A landscape with many peaks, sampled at points; each row gives a point and its height.
A climber steps from a point to the highest of its 2 nearest points, and stops where none of them is higher. Distance is the straight distance between rows; heights are no part of it.
vazu (h 20.1): [ 20  14   9  19  50 -10  19  -5   2  -3   2  -9 -27  17 -25  21 -11 -39
  12  13 -10  -4 -17  31 -32   5 -49]
zuzom (h 29.1): [-11  28  27  -5 -29  10  13 -44   3 -24 -42  19  24  36  -4 -20 -16  25
 -16 -14  -3 -10 -62  19 -15 -18   8]
mez (h 54.9): [-11 -23   2   8 -20 -26  51  31  32  23   6   2  32   7   7 -26  25 -18
  -6 -10  37  14  33 -14  26  -3  26]
gil (h 72.2): [  2 -17  11  10  13  -6  28   8  24  47 -14  11  -1 -24  -6 -26  19  27
   3   0  20   6   0  14   6  27  -1]
kov (h 7.0): [  4   8  18  21  52 -13  37  12 -16  35  -9 -35  31  27   7   7 -14 -32
   5   8  15  14  -4  27 -14   4 -20]
zuzem (h 6.2): [  5   6   6   4  53  -6  35 -21 -24  -8 -13 -16  38  52  17  10 -27 -43
   1   7  -5   2 -10  32  -6 -12 -16]
ged (h 70.1): [ -1  -1 -28  30 -36  12  -8  -2   2  78 -23  -8   7 -11  -5 -37  19  15
   1 -18  19  33   7  23  27  -2  13]
Badu (h 48.4): [ -7 -45  -6 -19 -30  13  13  20  16  16  11  13  13 -29  -5 -40  -2  32
  -3 -33  16   6 -14 -12  32   8  25]
siseb (h 50.9): [-33 -20 -15 -19   5  20  10 -10  13 -43 -21  28   6   9   4   1 -24  -4
  -3 -21 -23   0 -26   7   7  12  -5]
lof (h 60.2): [  4   8   9   2  -5 -14 -14  12 -15  23  -1 -34  46  22  12   6  11 -27
 -10  13  16  14  47 -20   9 -16  20]
duker (h 30.4): [  1  24   5  29 -37   3   6 -32   6   9 -24 -35   4  10  -4 -32  -2  -9
  18 -29  10  -2 -69  36 -21  -4 -55]
Lok (h 48.7): [ 12  -8  28  -7 -15 -11 -31  -9   7  35  15   2  -4 -22   4 -48  27  15
  -1   9  -6 -25   4 -20  -1  17  19]
nosog (h 54.2): [-21  -8 -11   7 -22   8   0   5  42 -36   1 -18 -23  21   7  25  -6 -10
 -15   6  -5  15  27 -11  -4   3 -36]
totam (h 37.1): [-20  -3 -27  31 -25 -15  22   6   1  -5 -11  -5  16   2  27  -6  17   6
  -4 -30  18  20  -2  10  29 -17  -5]
nenu (h 50.7): [  3 -10   7  16 -34 -41  30  12  25  17  14   0  22 -17  24 -52  41 -24
   6 -16  58  11  13 -33  25 -18  18]
Tufub (h 29.3): [-38 -22 -29  -9  16   0  39  37 -16   3  20  53  -4  -3  -3   8   5 -23
  -3 -25 -29 -23  14   2  13  21  61]
fefo (h 60.1): [-33 -18  -1   3 -40 -14  13   1   2 -58  31  -9  -1   0  33 -19  -7 -10
 -12 -31   3 -21 -23 -17  25   0 -23]
fofog (h 51.6): [ 12   6  12   6 -63  -4 -38 -24  16  45 -16   7   9   3   6 -65  33  21
  -8  14  16  10   7 -31  11 -23  30]
rir (h 40.9): [ 12   5  -8 -29  18   1 -19  -9 -23 -51  26  20 -11  15  -2  20 -13 -14
  10  -4 -21 -27  -1 -14 -14  -1  11]
zap (h 45.7): [-10  17 -22  26  19  10   6 -24 -36  15   4 -16 -13   3  -2   6  10 -16
  -2 -19 -41 -35 -28  48  -8  18  -7]
Gibo (h 58.6): [-22   0 -30  15 -11  22 -33  -4 -10  15  -9 -23 -25  -1  -6  19  -2  10
  -8 -14 -17  18  13  13   4   7 -15]
Ravu (h 36.2): [ -9  -7  -4 -22   1  -1  32  19  14 -29 -14  30  32   9  -9  24   1   8
 -13   9  -3   8  21  -6  21   3  47]
ketog (h 24.4): [ 19  -7  -1  23   0 -20  -9  29   3  -5  29  16 -31  32  10  14  12 -47
  -3  15 -15 -12  16 -11  -1  -2  -8]
Dilup (h 64.3): [-25  -7  17 -25 -23  21 -38  -3  15   4   5 -52   2 -21   0  13 -18  20
 -14   2   8  20  37 -25   1   5 -23]
febo (h 18.3): [ 21  24  25  30  33 -48  40   8  -5  12   5  19   0   9   2   8  30 -18
   3  28   1 -37  -1  26   0   1  -3]
ked (h 42.5): [ -4  12 -32  36  38   5   4   8 -49  -4  15  -4 -33  19   4  29  -5 -37
  -2  -6 -42 -16 -16  38  -6 -14 -19]
setu (h 41.6): [-26 -10  -4 -22  14  12   5  -3 -39 -13  29 -37  24   1  28  10 -21  -6
 -18 -13 -18 -19   9  -7   8   3   9]
Vete (h 8.3): [  3 -25   4  22  51 -17  38  48   1  12   0   5  -2 -16   2  10  -8   4
  10   8  23  26 -17   0   2   2 -17]
Kibip (h 10.6): [ 16   6   2 -13  16 -13   7 -15 -54 -24  32  11   7  -8  24  -7   8  14
  -7 -10 -19 -42 -28  15  13 -10  34]
vamu (h 16.8): [  3   5 -10 -13 -11  21   2   0  42  15 -22  29 -17  18 -20  10   9   8
  -8  22  -4   3  37   6  -2  32  27]
pusen (h 43.4): [ -5  25  -5  34 -13 -13  -2 -17   1  47 -29 -37  20 -37  20 -23  37   9
  10  -6  48  39   9  -6   4 -30 -17]
penoz (h 56.0): [ 13  21   8  29 -35 -18 -25 -32  15  46 -25   0   2 -23   5 -50  55   9
   2  29  14  11  18 -12   6 -17  14]
Ped (h 56.9): [  7  14 -32  25 -43 -14 -22  -5   8 -26 -11  -4 -25  12   9  21  12   7
   0   0   9  26   7   2  19 -31 -34]
vaz (h 47.2): [-10  -6 -12 -30  32  25  -6  12 -33   4  27 -14  18  42   3  39 -30 -46
 -16  11 -27  -5  39 -15 -17   0  32]
vopa (h 52.7): [  3   3   3  -7  31   1  -3  17 -23  21   9 -25  33  28   2  24   0 -25
 -14  13 -11  -3  41   3  -3   3  29]
loduz (h 27.8): [ 24  17  14  12   6  -7   1  -2 -27  52 -19   4  27  -3 -14 -21  20  19
   2  -5  -1  -9 -21  27   0  -2  34]
nosaf (h 65.4): [ 22 -11 -32  32 -36 -14   0   1  15  26   2  30 -39 -19  11 -39  47  15
   0   9   2  -6  17  -2  42 -11  10]
Nup (h 5.5): [  6  14   6  -1  14  -2   7 -33 -15   0  11 -42  18  44  15  -5 -13 -35
  -2  -5 -12 -18 -15  34 -19   8 -30]
Lukav (h 30.0): [  9  35   7  19  -7  12  -7 -23 -51  52 -21 -29  40  10 -10 -12   8  10
  -7 -16  -7 -10 -32  36  -6 -17  27]
dirug (h 4.8): [ -7  13  16   1  -4   5 -18 -35   8   4   6 -40   3  31   6  -4  -1 -12
 -20  -5  -7 -24  14  19 -25  22 -25]
lifi (h 37.9): [ 18  -1   1 -33  -5  23 -42   1  11  14  -4  15 -16  -5 -23  -4 -12  19
  14   4  -6   6   4 -15 -19  20  24]
tefit (h 15.4): [ -9  12  13 -26  26   8  15  -2  30  35 -28  31   4  26 -31   5 -12   1
   4  15 -10  -3  12  30 -24  46  21]
rav (h 46.2): [ 23 -16 -51  -2   2  20 -11  22   7  25  -1  57 -65  -8 -18   5  -6  10
  30  20   2  13  17   2   5  19   8]
Pek (h 17.0): [ 19  25  31   9   7 -41  35  -9   5 -16  -7  11  29   6  17   1  33   1
 -10  21  18 -17   9   5   7 -11  19]
tevo (h 32.4): [ 27  28  12  14 -47  -3  -9 -33  26   2 -23  -7 -10  19 -15 -22   6   9
  17   0  18   3 -50  15 -25 -11 -39]
Gasob (h 52.6): [  0  -9   4 -13 -13   1 -69 -10 -16  27  20  -2 -22 -42  -2 -36  20  20
   1  17 -25 -13  23 -33  17   1  23]
Pabi (h 20.6): [-23  -3  24 -41 -15  16  12  -1  29 -53  15 -12  31   5  -5  18 -28  -7
 -26  11   1  -7  22 -35  10  11  17]
numum (h 68.6): [-19  -5 -19   4   9  21 -25  25   1 -25  18  -6 -56 -19   1  54 -19   2
  -2   2 -19  27  32 -27 -18 -19 -32]
repeb (h 35.9): [ -4   1  26 -25 -70  -8 -12 -12  39 -25   9  -8  13   0   6 -23   2  16
 -11  -4  26  -5   0 -33   8   1   3]
Lik (h 62.6): [ 12 -23  -2  21   3 -33  13  28  -2  27  25  23  -9  -5   4 -22  29 -14
   6   3   4 -18   4  -5  27   9  14]
ronug (h 42.1): [ -8   9   6   3  10  -6  30 -18  -1 -30 -36   0  47  21  10  -1 -17  -8
   5 -18  11  14 -36  26   5  -8 -11]
los (h 77.1): [ 13  -4 -19  41  -5 -19 -19   4 -24  73 -19 -13  16 -27  -5 -34  30   6
  13  -4  19  31  14  10  34 -19  16]
vik (h 42.9): [  7  -9  10 -43 -16   1 -36   8  -1 -44  38 -12  -8 -19  -4   6 -20   5
  13  -4   5 -14 -13 -39   5  -8 -18]
lep (h 61.8): [ -6  -6   6   2  -7 -22  32  23  29  18 -14  10  36  42  -4  -2  12 -22
  -4   5  21  19  27   7  10  19  19]
Ziri (h 41.4): [  7   6 -18  12   9  -3  28   5   6  -9 -42  25  13  21 -17   9  -4   5
  17   0  10  31 -30  35  16  -7  -9]
tene (h 41.1): [ -2 -11  24 -31  -9  -3   4 -19  15 -47  17   4   6  27  13 -28 -23 -21
   1 -16 -10 -32 -42   1  -2  24 -16]
mevo (h 50.6): [-27 -11  -3   6 -12   1  13   3  26 -31 -12 -26  10  -5  16  17 -16  10
 -11 -10  17  30   6 -14   7 -10 -41]
ganim (h 70.4): [  5 -24 -33  32 -16 -10 -13   9 -15  34  -4   4 -11 -39   6 -29  32  26
   3  -2  10  23  24  -4  46 -25  15]
vap (h 27.3): [ -2 -22   6 -25  31   4  -1   5 -11 -59  11 -14   6  20  10  17 -47 -34
   3  -7  -9   8 -20 -15  -2 -20 -40]
neke (h 47.7): [ 18  15  26   3 -49  -4 -52 -23  -1  32   0  -5   4   6   3 -44  22  13
  -3   2   1 -20 -11 -17  -1 -10  18]
niz (h 44.1): [ 24   6 -21  14  -4  -3  26  -1  32 -22 -33  36 -17   5 -16  17   6  22
  15  20  16  23 -10  23  12  -6 -22]
gem (h 58.0): [-25 -12   6 -12  51  13  32  25  -6 -23  36  28 -20  -1  10  35 -19 -38
  -6  21 -25 -18  21 -21 -41  18  15]
nubo (h 63.7): [ -2  -6  28  13  33 -23  20  -1  16  55  -5   5   5 -28  -2 -23  30  12
 -10  18  -1 -20  37   4  -2  23  23]
susi (h 11.4): [ 13  14   0   8 -19 -24  -2  -1 -30 -31  16  18  11 -14  23   0  31  19
 -10 -13 -12 -34 -10   0  31 -21  37]
Tipad (h 23.0): [  9  16  28 -36  22  17   8 -53  -5 -44 -20   9  18  28  -1   0 -34   5
  -5   1 -19 -21 -38  25 -31  -5  -3]
fen (h 48.6): [-12 -21  26   5  35 -21  50  29   4  20  37 -14  13  16  25  -8   0 -36
 -18   5   8 -28  12  -3  -5  16   4]
daf (h 60.6): [ 19   6 -18  44 -35 -20  -1 -19  16  60 -15  21 -20 -22   0 -68  60  -3
  13  27  19   3  20   6  28 -14   7]
sekeb (h 61.0): [  4  13  -9   5 -37 -10 -40 -13  -3 -32  15 -19 -27  11   7  12   9  -1
  -7  -9 -13 -12  10  -3   2 -12 -29]
kazo (h 38.2): [  3   7  28 -16 -44  -7 -10 -19  16 -28   6  -3  19  23  15 -33  -9   9
  -5 -18  16 -16 -41  -5 -11   1  -8]
fel (h 45.2): [-17 -18   8 -28 -13   4  -8  19 -19 -49  26 -25  15 -27  16  10 -34   3
   4 -17   3   3 -20 -34  26 -25 -26]
guv (h 23.7): [ 27  15  11   1 -24  23   6 -20  38  53 -38  27 -23  14 -34 -21   7  28
   8  33  14  12  -2  16 -15  17  -2]
liti (h 26.5): [ 16  -5 -25  10  35   2 -33  21 -37  28   4   9 -23 -36 -11  11   4  13
  19   0  -6  12   2  -1   8   2  15]
lem (h 12.2): [ 33   1 -14   7 -29 -35 -10  18 -25 -19  10  30   1  -5   6  -6  25   7
  19  -2  16  -3 -16 -16  44 -31  18]
tuv (h 29.4): [ 11   0 -18   0  44   8 -29   5 -25  -9  16   0 -38  13 -15  17 -30 -35
  21 -20 -17   8 -16  14 -28   3 -29]
lin (h 34.9): [ -5   1  -8  18 -10 -13 -13   1 -30  18   3 -35  26  -2  13 -18  -1   4
   3 -33  11   5 -16  18  13 -11  -4]
punu (h 24.6): [ 20  15  14 -38 -11   5 -23 -21   7 -53 -22  15  22  34 -15  12 -25   7
   6   1  -9   5 -29  -1 -11 -17   8]
ruzo (h 14.8): [ 18  51  23   2 -23  -4  -5 -31  -4  -2 -39  -2  43   2   3   7  15  32
 -14  17  15  12   5  -2  -8 -33  28]
fimot (h 13.8): [ 13  26  -2 -11 -36  -9 -15  -2  -5 -22 -24  -3  43   7   3  22  11  24
  -1   9  19  25  17 -11  19 -33  26]
puv (h 25.1): [ 12  -4 -29  12  41  14 -15  15 -30  37 -20  -4 -14 -18 -27  15 -21  11
  24 -16   1  32 -22  27   0   8  -8]
bavo (h 36.3): [ -1  29  40 -27  -7   2  -7 -45 -26 -26   1 -31  25  -2  23  -9 -16  42
 -21  -7   5 -24 -30   5 -20 -28  -5]
doz (h 68.0): [-24 -21 -20 -17  31  26   6   9  11 -15   9  27 -25 -31 -17  26 -30   9
  21   6  -9   9  16 -23 -41  38   6]
nafif (h 59.6): [ 22   6  14  -8  30   5 -39 -17 -17  -1  10 -31 -20 -30  -5   9 -18  22
  10  -5   4  -7 -16   9 -22  -8 -43]
noz (h 23.8): [  4  11  -8  15  27  18   1  -1  -9  44 -26  -5 -16  -7 -39   0 -11   2
  23  -8  -8  10 -39  43 -11  27 -19]
Reki (h 23.1): [-16 -25   1   5   0  -3  30  40  19 -31  28  23 -13  32  14  14  -9 -52
 -12   6 -12  -4   3 -16   1   0  -1]
Kani (h 62.7): [-34  -6 -25 -13  40  31 -12  13 -23 -10 -14 -14   0  -8  -3  52 -31   6
  -3  -1 -20  25  22  -8 -22  -5   3]
nirag (h 30.5): [-27  29   9  17 -32  14  33 -41  24 -14 -51  -5  22   6   7 -14  -6  29
 -17 -20   3   2 -45  29 -21  -8 -14]
Tur (h 77.7): [-13 -26 -22 -19   7  31  14  21  31 -34   7  23 -38 -20 -12  27 -27  15
   8  13   5  26   9 -32  -5   7 -19]
Pabe (h 21.9): [  9  16  25 -19  28  19  -1 -55  14 -36 -32  -8  -7  15 -23   3 -35   0
  -1  -5 -22  -8 -39  30 -44   3 -43]
kig (h 12.9): [ 23   2   4  -9 -20 -10 -18   6  -7  -6 -11  14   9 -32   3   1  18  44
   4  14   7   8   2 -23  32 -30  24]
livoz (h 63.6): [  5   6  -9   4   0   2 -36  10 -14 -29  20  -4 -38  -6  -1  40   6  -1
  -6  11 -22  -3  29 -18  -1 -20 -11]
zik (h 66.1): [-22  -4  -3  -4 -43  -9 -29  -6  -5 -24  18 -39   3  12  20  -5  -9  -9
  -7 -24   6  -2  -3  -7  13 -10 -35]
zedul (h 39.9): [  4   3 -30  26  34  12 -12  31 -40   2  -4   9 -17  32  -7  45  -8 -34
   4   8 -23  23   6  16   4 -19   6]
nopan (h 45.0): [-16 -23  23  -4  10 -10  28  19 -11  -6  45 -37  28   5  27   2  -9 -32
 -25   5   7 -18  20 -29   9  -4   5]
val (h 46.9): [  8  28   0  21 -41 -32   0 -18   9  36  -8 -15  23 -22  31 -52  56 -17
  13 -12  61  17  -3 -21   9 -31   3]
tezi (h 64.2): [ -9 -16   6   2  22   6  28   0  29   6  -5   8 -12 -32  -3 -12 -12  26
   6  -7   8   5 -26  14  -9  36 -22]
Kemib (h 7.7): [ -2 -15   6  40  37 -24  46  40 -16  38   6 -18  24  -6  15  -4   4 -16
   3 -17  24  16  -8  14  11 -14 -10]
memin (h 55.1): [-37 -19 -14   4  -6  -3  33  12   4 -42   8  20   1   3  19  -7   4  -7
 -20 -30 -22 -17 -19   4  22  13  11]
gif (h 49.4): [ 22   4  39 -32  21   3 -15 -19  14   0   8 -13  -1  11 -10 -13 -21   1
   4   4   6 -17 -19   6 -39  29 -16]
rufo (h 52.8): [-28 -36  16 -16  44   5  44  38  -9   2  44   4   8  10  12   2 -26 -47
  -8   1  -9 -18  10 -14 -16  31  15]
Kog (h 40.8): [ 27   4 -20  27 -14 -20  44   8   8  10 -22  37  -3 -24   6 -22  40  37
   8  13  32  11   1  15  30 -21   9]
Mupev (h 28.0): [ 20 -13 -24  -7  34   5 -38  21 -37 -10  25  15 -30 -18 -13  20 -27  -6
  29  -5  -9   3 -12 -13 -14  -2  -5]
vutes (h 56.8): [ 20 -15 -30   8  -6 -20   3  35  -4   7  19  50 -42   4  -5 -11  22  -9
  20   3  -9  -9  -8   2  28  11  14]
nad (h 39.2): [-14  -3 -15 -11  17  10  19  31 -19 -23  -5  24  26  34  -9  45  -8 -20
 -11  12 -18   4  23  -5  14 -11  41]
vavur (h 27.4): [-21 -21 -25  -7  -9   5  18  30  -3  -8  40  47 -29  -8  -1   1  11 -27
  -3  -6 -28 -28  22 -22  11  27  37]
Nik (h 31.8): [-26 -19 -30   2  20   3  35  22   4  11 -13  34  -2  17 -10   7   2 -10
   3 -10 -19   4   1  28  14  23  24]
gido (h 59.1): [ -2 -16   8  -9 -24  10 -37   9  32  14  17 -31 -16 -12  -4   4  -5  -4
  -2  24  18  21  48 -43  10  10 -17]
nuna (h 49.2): [ -6 -24  -4 -20 -32  20 -12  12   3  50  -9  16  10 -13 -11 -45   5  34
  -8 -21   2   5   1  -4  19  10  47]
pogu (h 32.6): [-16  11   5  12  -6   2   9 -31 -40  33   4 -34  43  13  19 -35   5   8
 -11 -37  -4 -22 -33  39   1   1  10]
nel (h 62.1): [-12 -25   5 -17  24  15 -16  16  -5  16  20 -11  -6 -55  -3   6 -14  24
   4  -1  -1  -4  19 -32  -7  20   5]
Gom (h 33.9): [-23 -11 -22 -18   5   2  53  18  26  -7 -17  55   0   9 -12  11   4  13
 -10   2 -13   2  20  14  17  22  49]
gis (h 34.7): [ 46  31  -2  33 -40  -7 -16 -28   9  28 -18   3 -36 -15 -18 -24  30   9
  24  19  10  -1 -22  11   1 -17 -26]
mupun (h 16.0): [ 11  24  36 -13 -10 -15  25 -21  11 -15 -24   5  43  16   3  -1   9  17
 -24  17  10 -17  11   5  -8   2  40]
saraf (h 52.9): [ -4  -3   8  -6 -45 -11 -28  14  17   0  24 -30  20  26   8   3   4 -34
 -12  11  15   0  46 -39  12  -7  -9]
Lizo (h 44.7): [-11  11  13 -15  -5  -2   6 -15 -13 -43 -33 -17  53   0  14   5 -25  26
  -2 -18  19  18 -26  13   4 -31  -7]
Lano (h 41.3): [ 16   5   6 -23 -39  23 -31  -9  24  21 -14  23  -4  41 -30 -17  -8  10
   2   1   0   4 -14   2 -13  14  25]
biver (h 71.1): [-44  -8   3 -30   6  30 -13  -3   7  -6   3 -38  14 -14  -1  33 -28  19
 -17  -4  -7   9  34 -18 -14  15  -1]
nat (h 49.0): [-33  14 -21   6   6  24  -3 -32 -26 -10  -7  -7  -2   2  12   4   1  14
 -20 -31 -40 -25 -21  43 -10  10  -4]
Nubes (h 47.9): [-23  -4   4 -23 -18   1   0   8   1 -49  -8 -23  27 -21  10  21 -27  33
   0 -10  19  32  -6 -26  20 -28 -22]
Takil (h 57.3): [  6 -28  -4   7 -38 -15  -3  25   3   6  35   6  -3  -3  11 -21  21 -20
  -2  -3   3 -13  14 -27  34   4  10]
teger (h 56.6): [ -4 -14   5  -7  14   4 -54   9 -34  25  22 -29  -1 -49   8  -3  13  10
  -3   9 -17  -7  37 -36  15 -10  15]
difev (h 31.2): [ -9  -4  -1  -5  42  16 -14 -23 -16  -3   7  -3 -26 -10 -14   1 -24  -1
  13 -19 -22 -25 -35  24 -40  30 -24]
sume (h 28.3): [  2 -17  -8   4  40   0  -8  16 -37 -36  32  -9 -28  12  16  15 -38 -35
   8 -12 -19  -5 -25  -6 -11 -22 -37]
misab (h 52.3): [  2 -32  -3 -21 -37  -2 -17  21 -15   9  37  -4  21 -26   0 -33   8   6
   3 -34   8 -20 -12 -28  41  -5  29]
silib (h 44.6): [ 19   8  40 -28 -25  13 -33 -20  40  23 -10   9 -18  40 -23 -27 -12   9
  -1   1   4 -12 -25  -7 -43  26  -1]
dures (h 25.4): [ 28  20  17   6 -14 -10  21  -5  16  51 -36  25   6  12 -26 -26  13  15
  19  14  19   3 -32  34  -4  10  12]
Peson (h 38.9): [  8 -12 -36  33 -27 -16  36  29   4  18  -6  19  -1   0  16 -17  22  -3
  11  -6  35  24   2   2  43 -25   3]
tusuz (h 44.2): [ -1  -3  16 -41 -11  20  -8 -25  39 -56  -3  25 -23   5  -9  -4 -29   5
  -2  -6 -12 -15 -28  -6 -26  21 -17]
sodiv (h 21.8): [-24 -17  12 -25 -13   9  34  26  27 -47  26  10  15  14  -4  19 -12 -40
 -21  14   0  -5  18 -41  23  12  16]
zev (h 53.2): [-28  26 -32  -2   8  28 -36 -30 -30  -7 -12 -15 -13   6 -12  31  -6   9
  -6 -19 -49  -6  14  28 -21   3   4]
mak (h 68.3): [-18 -35  20 -20  17  10  17  11  28 -16  23 -12 -11 -52   5  -3 -13  25
   0  -2  11  -1  -6 -31  -2  32 -20]
merin (h 42.8): [-27  -3 -18 -44  20  25  11   8 -19 -33  14  13  25  23  -1  28 -20 -28
 -17   4 -26 -15  25 -14  -2  11  47]
badi (h 48.5): [ -9  -5  -1  37 -24 -17 -27  10  -2  27  23 -41  -7  13  22   1  20 -42
 -12   5   8   5  45 -19   8 -13 -18]
Mefof (h 36.9): [ 38  32   2  45  -9 -29   1 -13  -5  35 -12  -8  -3 -14  -9 -20  40 -16
  26  15  25   5 -14  14   6  -9 -24]
tik (h 18.1): [ -6   5  18 -20  -8  13   9 -11  53 -25 -22  -2  12  28 -13  22  -7   8
 -17  24   2   7  25  -2 -16  24   3]
bekil (h 46.3): [ 22  18  17  28  32  -8  -6 -14 -16   7 -20 -22   3 -37  -2  22  15  32
   5  23  10  12   4   8  -4 -20 -21]
pofa (h 21.0): [ 13  -1  12   0  49   2  19 -18  19 -38 -20   8 -17   6 -17  17 -32 -16
  12   1 -12   7 -32  20 -27   1 -58]
galet (h 40.2): [ 20  59   8  36  -8 -18   8 -28  -5  32 -33 -31  30 -21   2  -2  36  -9
  17   8  47  19  -9   7 -11 -31 -19]
Sor (h 32.0): [-10  18   7  13 -24   3   9 -30  23  -9 -24  -3   7  -1   1   1  14  30
 -13   0   2   1 -14  17  -3   5 -15]
nopu (h 25.7): [ -2 -12  -2   2  10  -9   1  12  -2  -6  36  21 -32  10   9   4  14 -24
  -8   6 -23 -43  17 -11 -14  30  12]
liso (h 64.5): [  2   0  15  27  14  -4  10  28  31  16  -1  -7 -22   9   8  34  16 -19
 -17  42   9  20  52 -19 -10  -5 -11]
lig (h 73.3): [  4   3  28   8  18 -20  22  18  34  22  -8  -9  25  21   3  17  15 -20
 -15  38  23   9  57 -11  -5  13   9]
Dos (h 45.1): [ 26  -6 -12 -32  20  -8 -15  28 -22 -13  20  47 -10  12 -18   9 -13 -24
  30   4 -10 -17  -1 -16  -4  18  38]
padib (h 49.3): [ 16  17 -10  33  18   0  -3  -2   6   5 -27 -16 -12  -5 -18  41   6  15
   4  15   7  37  12  16  -5 -24 -35]
tosa (h 43.2): [ 25  14   4  32   5 -14  16  -8  -6  20 -26  17  -5 -46  -4  -7  37  52
   7  14  13   6 -17  16  14 -12   1]
lar (h 9.7): [  2 -15   2  -6  35 -13  29   1 -35 -38  15  13  18 -12  25 -15 -17   5
   7 -23  -3 -21 -53  15  17  -5  -4]
Rupot (h 53.1): [  6 -24 -13   0  -7   1 -17  20 -10  67 -11  19   4 -13 -17 -36  22  11
   7 -10  -7   5  26   2  28   9  59]
zuk (h 64.4): [-23   1 -39  24 -39  26 -30  -8  -4  55 -20 -19  -5  -3  -2 -11  18  22
 -18 -20 -11  17  21  26  21   6  19]
teser (h 62.8): [-29 -18   3 -17  16  22  10  31 -13 -28  51   6 -23 -27   2  40 -15 -26
 -18  28 -21 -13  29 -48 -13  -3  15]
netor (h 19.3): [ 32  13  22  43  45 -32  24  11 -21   6  23  -4 -28   2   1  13  12 -32
  13  24  -3 -26 -15  22 -16  -9 -33]
tunu (h 26.1): [ 16  -3  21 -38  29   0 -14 -12  -1 -52 -11 -12  26  21  -7  18 -46  -8
   8  -4   2  14 -15  -3 -12 -27 -22]
kora (h 33.0): [-23  -3  -4 -14  15  27 -18 -19   7   5  14   6 -28  -8  -8  -6 -15   6
   0 -18 -28 -26  -4  13 -38  56   6]
lemu (h 54.6): [ 23  26  37  -1  12   1 -15 -40   4  14  -9 -48   6  -4  -4 -14 -11  16
   6   6  12 -11 -21  11 -42   0 -43]
dob (h 58.8): [-22  -7   1   0   5  20   8  14  46  -3   8   0 -36   3  -7  38  -2  -9
 -22  24  -8   6  58 -20 -21  26 -12]
Reko (h 19.4): [ -3   6  19 -49  -4  16 -19  -9  28 -40  10  -1  12  16 -19  29 -20  -6
  -7  22 -10 -12  32 -29 -25  20  17]
tili (h 9.0): [ 10  -4  -4  15  51 -15  19  23 -32  -3   3   5   4 -18   7  13   1  14
  18  -9   4  -1 -32  18   7  -5  -7]
dorev (h 58.1): [ -3  -8   9  18  18 -13  -8  -7 -11  70 -12   6  10 -37 -12 -40  42  19
  -6   9 -15 -10  32   8  14   6  46]
tutod (h 69.1): [-19 -31 -10  -3  15  18  32  52  16 -20  29  25 -25 -27  -1  29 -12 -10
   0  20   0  16  13 -36   5  -3   8]
fuzel (h 38.5): [ -5   6  17 -48   4  14 -20 -25 -39 -24  14 -36  27  -5  22  -2 -32  25
  -3 -15  -5 -13 -14  -3  -4 -15  -2]
mufa (h 35.4): [  9  11  -1 -27  11  22 -51 -12 -16   6   8   1 -28  -7 -17  10 -15   4
   7  -2 -24 -19  21  -8 -43  23  17]
lum (h 64.0): [-13   3  -8   5  34  13 -24  -2 -23 -34  10 -21 -43 -26  -1  37 -25  12
   0 -12 -18  13  -2   6 -24 -21 -52]
firad (h 53.0): [ 11  20 -31  44 -22  -8 -12  -9  -5  23 -23 -20  -8 -12   5  16  29  12
  -5  15  12  36  30   2  19 -34 -18]
vibub (h 39.3): [-10  18  10  16  13   3  32 -23  -9  15 -42 -21  43  14  -9  -9 -16  -1
  11 -14   2  11 -52  50 -11  -7 -17]
rek (h 41.0): [ 21   3  -5 -36  -9   4 -43  -3   2 -57  28  18 -37 -16 -17  14 -20   8
  21  -6 -12 -12 -13 -28 -22  -1  -8]
Rola (h 34.0): [  0   8  -5   1 -62   3 -12 -18  44   2 -16 -13   0   6  13 -14  13  19
  -9   3  25  17  15 -10   3  -7 -16]
das (h 50.8): [ 19 -12 -39  -9  -3   7  -9  27  -1 -12  26  69 -58  13 -21  15  -5 -24
  28  12 -20  -5   7 -11 -11  23  12]
toneg (h 47.4): [ -6 -15 -14 -13  -4  18  15 -16  43 -41 -35  39 -26  14 -11   3 -18   9
  12   0  -6  18 -28  18  -6  17 -29]

For each start below, name the point where the climber stops.
vazu: tuv
zuzem: tuv
lem: tuv
fuzel: Tur
vamu: lof
Tufub: lof
pogu: zik
zuzom: zik
zedul: los
difev: numum

For each start below, name every point that the climber comes to, in order.
vavur: Tufub, Nik, Gom, Ravu, nad, merin, vaz, vopa, lof
noz: difev, kora, mufa, lifi, Lano, silib, gif, lemu, nafif, lum, numum
Lukav: pogu, lin, totam, Peson, Kog, tosa, bekil, padib, firad, Ped, sekeb, zik
Nup: zuzem, kov, Kemib, Vete, tili, lar, Kibip, susi, lem, kig, fimot, ruzo, mupun, Pek, febo, netor, vazu, pofa, Pabe, Tipad, punu, tunu, vap, sume, tuv
vik: fel, Nubes, mevo, nosog, dob, liso, lig
tevo: gis, Mefof, galet, pusen, val, nenu, mez, lep, lig
